Each row is a point on a landscape with many valleys, with its height.
From any point a ball takes the steepest step (drop divided by distance) to one of its 2 nearest points. It stops when none of these is lower. Distance is the straight distance between rows; heights are no part of it.
k296 (h 182): [153 132  77 135 161  79 175 102 127  77 138 155 130 142  95 135 194 181
 135 157 157 131  79 179 122 153 108  81]
k134 (h 233): [154 136  98 153 146 121 104 172 124 110 116 125 118 102 112 121 112  81
 143 148 146  81 112 185 111 123 107 147]
k588 (h 226): [ 66 143 144 148  70 163  96 113 130 197 116 103 103 134  97 127  89 190
 105 114  85 177 162 111 115  96 175  95]
k17 (h 446): [ 98 122  77 166 145 142 167 159 151  92 172 101 131 167 125 182 143  79
 145 131 115 108  97 149 157  50 164 127]
k551 (h 54): [171 120 169 115  98 147  87 135  81 139 128 160 151 101 130  83  51 122
 138 124 126 112 186 106  97 130  99 140]
k519 (h 645): [147 177 147 108 159 107 132 114 122 100  82 134 159 181 130  81 180 137
 152 117  68 113 116 156 147 151 121 103]
k195 (h 567): [ 86  87 107 142 108 156 121 211 100 118 196 158 111 139 124 161  82  82
 135 131 138 119 111 128 135  87 156 128]
k616 (h 284): [121 156 122 130 136  95 135  62 133 106  84 165 104 140 101 121 205 162
 125 127 140 129 137 113 136 154 124  99]
k151 (h 238): [ 81 149 111 142  66 151  90 117  75 192 167 144 106 119 113 108  83 151
 104 125 132 130 212 108 111  82 131  85]
k160 (h 177): [139 117 130 126 148 134 135 115 159 108 133 174 109  82 139 149 209 140
 120 127 184 121 126 136 138 174 129 124]
k698 (h 377): [150  87 174 114 169 137 128 110 186 129 135  79 173 115 196  90 153 112
 142  78 110 113 136 144 139 132 108 197]
k63 (h 316): [137 137 148 106 132  99 121  59 139 128  94 112 132 119 118 102 197 168
 130 107 132 123 143  76 142 167 111 128]
k38 (h 166): [113 144 145 129  80 160  81 111 109 193 125 123 143 123 121 120  72 175
  96 114 126 146 184 103 119 107 153 111]
k514 (h 506): [104 145 106 136 133 123 195 111 158 156 112 143 102 134  84 173 157 122
 108 162 139 171 141 111 129  84 160  91]
k884 (h 773): [104 111 115  70  89 143 105 106  76 193 173  96 139 154 142  88  80 134
 109 132  80 148 182  84 172 113 161  80]
k664 (h 386): [166 115 209 114 116 132  72 138 153 137 150 128 163  71 139  98  93 162
 137 116 162 169 129 121  96 173 106 133]
k454 (h 227): [128 155  79 143 118 120 146 129  99 131 117 158 123 147  66 144 116 150
 137 172 108  82 148 117 124 103 167  62]
k28 (h 335): [ 74 169 160 149  94 145 132 161 152 182  83 123 124 141 122 153 112 142
  96 133 122 190 137 146 101 148 136  90]
k902 (h 508): [116 139 160 134 146 127 106 119 161 145 113 131 124 120 171 135 161  86
 109  91 133 146 130 139 142 133 136 169]
k53 (h 457): [130 141 133 149 143 124 137 153 152 140 119 132 113 121 139 177 122  97
 112 113 162 146 136 155 131  97 158 161]
k906 (h 322): [145 143  93 128 113 116 119 163 114 112 124 140 125 105 102 140  87 116
 105 167 160 122 157 158 104 129 129 129]
k184 (h 751): [121 138 127  70 122 118 128 102  94 204 106 120 154 142 124  91 102 110
 115 118  84 165 149 123 162 106 152  92]
k709 (h 424): [119  98  94 154 109  90 165 144 146 117 123 120 169 117  96 160 116 163
  98 156 178 105 126 106 101 133 105 114]
k31 (h 418): [164  70 199  75 121 134 108 109 141 132 123 118 176  95 154  96  95 167
 120 119 125 167 126  79 127 172 100 158]
k851 (h 406): [115 161 129 127 102 112  69 120 100 147  89 127 140 113  70 113 136 146
 106 126 130 110 146 121 127 112  99  70]
k203 (h 604): [101 138 134 118 147 132 100 134 107 148 138 110 126 161 154  91 115  77
 176  88  72  89 121 150 152  69 166 159]
k830 (h 34): [151 124  87 155 154 174 166 122 163  59 162 132  86 107 158 132 213 141
 178  96 167  75  91 185 138 148  75 153]
k916 (h 394): [138 134 140 154 103 137 135 171 144 110 111 131 118 107 139 181  71 124
  97 146 179 160 124 144  98 124 118 165]
k342 (h 252): [108 139 152  86  98 143 149  88 153 149  84  89 120 129 150 111 140 137
  96 124 111 170 162  66 133 161 104 155]
k297 (h 368): [146 136 151 103 111 111  61 111 106 163 111 110 145  91  98  78 138 151
 120 128 133 113 132 116 134 168  95  95]
k952 (h 304): [123  89  60 165 150  97 155 151 131 100 138 108 168 145 120 153 122 101
 131 117 153  76  67 156 132 104 102 156]
k805 (h 665): [157 181 138  94 149  90 104  88 100 113  86 126 130 153 100  59 173 173
 156 131 102 130  91 143 158 172 103  75]
k74 (h 158): [135 145  71 133 145 110 158 138  83 112 116 171 149 140  88 124 115 186
 145 162 154  79 118 158 134 136 148  75]
k525 (h 285): [ 46 154 124 162  95 155 129 131 153 172  97 115 108 113  83 159 106 202
  79 145 127 178 124 114  98 113 139  97]
k406 (h 545): [104 137 126 130 109 140 154 145 141 164 138 130 104 130  82 174 100 147
 122 151 154 155 153  84 124  94 182 105]
k379 (h 577): [135 175  80 168 179 124 172 125 133  75 112 129 105 169 131 162 174  97
 145 135 114  91 102 155 132 109 120 132]
k654 (h 464): [186 114 121 143 133  84 105 157 110  96 183 121  79 138 101 117 175 164
 168 144 162  84  76 188 116 175 111  96]
k199 (h 439): [146  89 169  78 127 133 105 110 107 160 131 122 158 117 144 121  76 136
 120 123 100 144 148  52 127 152 144 155]
k65 (h 126): [153 125 137 105  97 122  95 131  54 144 130 140 117 161 124  99  69 109
 147 108 107  93 185  93 127 125 139 137]
k467 (h 524): [104 139 204 151 107 138 120 131 138 172 111 121 121 136 179 133  57 152
 125 111 132 197 142  79  86 158 132 147]
k536 (h 518): [109  71 109 148  87 138 161 194 112 121 177 146 124 138 125 179  42 115
 112 156 156 146 135 104 111 104 139 123]
k742 (h 371): [126  90 101 145 141  80 162 168 127 110 138 121 157 115  97 144 151 133
 135 135 181  89  75 135 133 148  88 115]
k783 (h 115): [119 128  78 147 156 145 108 156 137  98 110 130 103 104 145 122 127 111
 174 150 153  82  70 192 134  90 128 173]
k339 (h 336): [137  73 167  93 158 143 129 133 146 122 138  86 182 115 189  95  70 103
 136 110  73 131 124 117 129 122 108 204]
k220 (h 462): [ 93 165 120 133  96 116 121 148 116 121  91 128 121 151  81 159 123 126
  98 135 128 155 130 121 135  78 117  72]
k489 (h 370): [142  79 125  62 164 134 156 134 115 117 134  71 159 148 175 119  95 101
 114 141  76 108 128 101 154 146 123 174]
k25 (h 35): [116 177 105 138 150 157 180  94 130  97 107 151  77 139 171 114 201  71
 155  88 103 104 150 155 157 127 118 153]
k345 (h 345): [170 103 211 141 122 148  78 142 182 126 152 133 118  79 164 130 142 131
 119 120 162 181 102 157 102 185 103 149]
k763 (h 105): [120 134 145 109  89 142  87 108 126 142  87 139 128  93 111 117  98 180
 101 136 147 147 154  99 117 132 147 141]
k434 (h 561): [100 129 185 167 100 159  93 177 122 161 148 142 111 126 143 170  50 125
 120 125 139 158 134  74  98 129 130 114]
k45 (h 243): [151 130 151 123 171 100 122 112 143 118 124 164 113 120 134 109 223 133
 155 110 146 117  94 190 156 156 136 113]
k570 (h 521): [132 166 109 146 135 106 162 148 126  93  92 129 134 156  94 162 152 104
 119 137 134 121 113 150 138  81 130  88]
k660 (h 291): [ 94 120  76 155  92 125 111 131  92 158 156 149 118 119  74 144  89 147
 106 161 135  89 178 103 110  95 142  73]
k556 (h 499): [119 129 150 105 108 129 125 143 127 178 159 123 117 145 113 131  90 109
 142 137 107 154 182  83 122 129 200 130]
k944 (h 382): [ 97 156 159 150  89 136 114 166 133 201 123  99 114 155 140 124  84  93
  98 130  90 177 160 153 119 126 150  85]
k710 (h 208): [146 122  64 175 175 105 163 132 147  80 131 109 165 150 121 130 166 121
 147 138 134  87  39 201 153 105  89 109]
k991 (h 215): [136 157 145 110 114 155 152  93 151 140 103 126  94 122 130 167 155 121
 103 119 141 171 179  86 123 144 140 157]
k905 (h 216): [151 106 185 166 142 150  70 151 173 103 138 140 159  88 165 126  97  99
 138 111 126 120 134 153  94 107 128 183]
k268 (h 289): [152 100 181 136 143 138  88 112 148 130 147 118 153 113 191 112  58  91
 123 100 102 166 138 135 103 121 133 213]
k72 (h 108): [127 142  97 164 142 149 172 105 151  64 131 146  80 117 169 138 195  90
 148  84 151  85 157 163 134 138  83 168]
k247 (h 288): [167 100 192 145 133 156  82 142 193  78 138 128 125  77 148 127 144 126
 155 101 165 137 104 165 104 118 105 191]
k68 (h 73): [147 102  61 123 135 135 161 170  63 121 149 160 180 139 105 153  92 140
 122 137 159  67 109 163 147 120 122 105]
k889 (h 505): [ 88 116  84 162 141 153 177 154 173  92 162 118 117 124 164 184 148  78
 132 130 144 100 113 130 137  82 138 170]
k338 (h 317): [173 135 149 115 132 101  83 155 128 112 130 119 126  94 112  89 141 112
 148 139 141  99 118 160 110 173 105 126]
k766 (h 701): [143 171 108 101 160  90 123  64  90 147  94 150 125 159 100 102 152 126
 132 149  64 153 126 111 132 129 154  86]
k59 (h 426): [104  95  51 127 122  98 204 121 115 124 143 129 181 157  95 164 139 125
  96 154 122 131  90  99 136 117 142  96]
k319 (h 245): [126 148 110 140 178 129 122 107 156 108 104 146 107 118 144 102 192 111
 176 119 129 112  82 211 150 103 138 153]
k784 (h 239): [134 121  92 132 118  97 163  74 138  85 110 151  96 113  72 127 217 199
 127 157 164 137 103 138 124 149  95  84]
k279 (h 555): [128 142 158 118 156 112  86 142 108 171 122 106 145 123 141 105 108  76
 135  93 108 114 129 131 144 113 131 152]
k309 (h 725): [130 177 116  93 147 118 105 118  76 155 116 158 126 131 107 114 129 102
 133 136 108 141 126 140 152 106 166  90]
k985 (h 683): [136 159 116  77 143  99 109  64  69 160  91 123 159 144 101  50 135 177
 148 129  79 137 122 135 156 127 120  79]
k855 (h 354): [193 102 158 128 133 154  82 124 165  57 161 119  81  96 160 117 197 131
 175 111 157 106  91 167 119 156 102 172]
k969 (h 408): [182 117 156 121 132 111 104 135 137  82 196 117  66 139 131 104 227 145
 178 109 129 101  80 180 125 172 121 137]
k140 (h 466): [148 103 127  55 121 129 100 101  67 153 137 105 175 103 132  73  73 169
 115 121 118 117 158  86 136 144  97 135]
k909 (h 469): [ 93  84  91 147  79 118 162 143 121 131 122 144 136 108 104 165  60 171
 101 167 176 143 122  72 108 114 123 134]
k966 (h 167): [110 133 125 126 106 143 141 116 155 109 104 157 105  87 129 154 157 161
  89 150 166 147 152 104 114 163 132 141]
k520 (h 378): [118 104  56 151 156 114 196 134 115 103 153 117 171 184 116 162 150  86
 131 132  95 108  65 139 154  83 135 116]
k344 (h 113): [158  93 110 146 162 168 167 136 169  86 135 161 116  84 156 162 201 127
 148 117 187  87  92 147 141 150  99 155]
k70 (h 618): [147 172 126 138 153 104 144 138 124  84  95 137 110 173 119 110 158 113
 152 122 110  83 138 152 122 153 126 152]
k204 (h 132): [163 113 156 120 116 156  74 165 113 103 127 164 157  97 151 104  79 101
 139 122 116  94 155 159 106 134 132 159]
k778 (h 83): [174 176  90 161 187 112 146 119 138  67 146 134 113 154 114 128 173 152
 153 133 143 108  62 215 140 155 108 107]
k891 (h 602): [ 73 141 162 167  78 171  85 150  98 181 179 118  89 132 120 137  36 169
 127 122 130 178 157  72  70 126 124 101]
k814 (h 467): [121 107 181  98 128 131 145 135 144 169 143  92 141 156 159 127  97 102
 122 111  97 161 166  73 123 143 161 160]
k810 (h 722): [ 86 152 111 102 105 105 121  88 123 150 110 130 102 134  71 122 146 128
 115 151  76 160 154  90 109 118 159 115]
k984 (h 346): [152 111 168  88 145  85 114 103 128 119 113  90 144 136 142  81 176 131
 135  98 130 116 121 110 144 187  97 160]
k438 (h 402): [165 119 117  76 172 129 154  83 129 133 103  94 150 157 162 104 161  90
 112 125  61 127 127 141 166 147 128 153]
k920 (h 495): [127 106 204 139 119 157 150 116 153 143 146 107 123 154 215 139  64 113
 121 116 100 205 145  68 108 157 136 176]
k492 (h 598): [134 117 194 135  86 179  82 174 108 164 168 132 110 140 157 128  42  87
 139 103 104 159 155  83 127 114 138 122]
k228 (h 547): [ 79 126  95 151 138 133 199 145 162 103 150 152 138 117 149 184 183  92
  85 128 155 129 111 121 138 134 115 130]
k3 (h 465): [104 126  53 129 139 118 203  95 124 122 114 160 123 130  95 169 160 132
 110 180 140 151  97 103 141 106 136  80]
k170 (h 280): [104 100 129  73 126 110 164  80 137 146 106  74 157 143 167 117 121 162
  88 146 100 139 154  59 163 154 115 136]
k193 (h 532): [ 96 126 116 163 129 140 109 168 149 117 158 111  96 158 143 137 116  65
 167 129 109  87 132 145 134  59 175 151]

Two balls start at each pair of points below. Name the first point that both come to, or write -.
k184 / k279: k134
k379 / k902: k134
k984 / k70: -

Call two points neighbours if one is among the 2 nearest of the other. Go from one point of each pair to the other, from neighbour to neighbour, staying as low as possible. Name the highest point that can't be avoided.
k830 / k68: k660
k783 / k763: k319
k830 / k966: k160
k830 / k25: k72
k551 / k520: k406
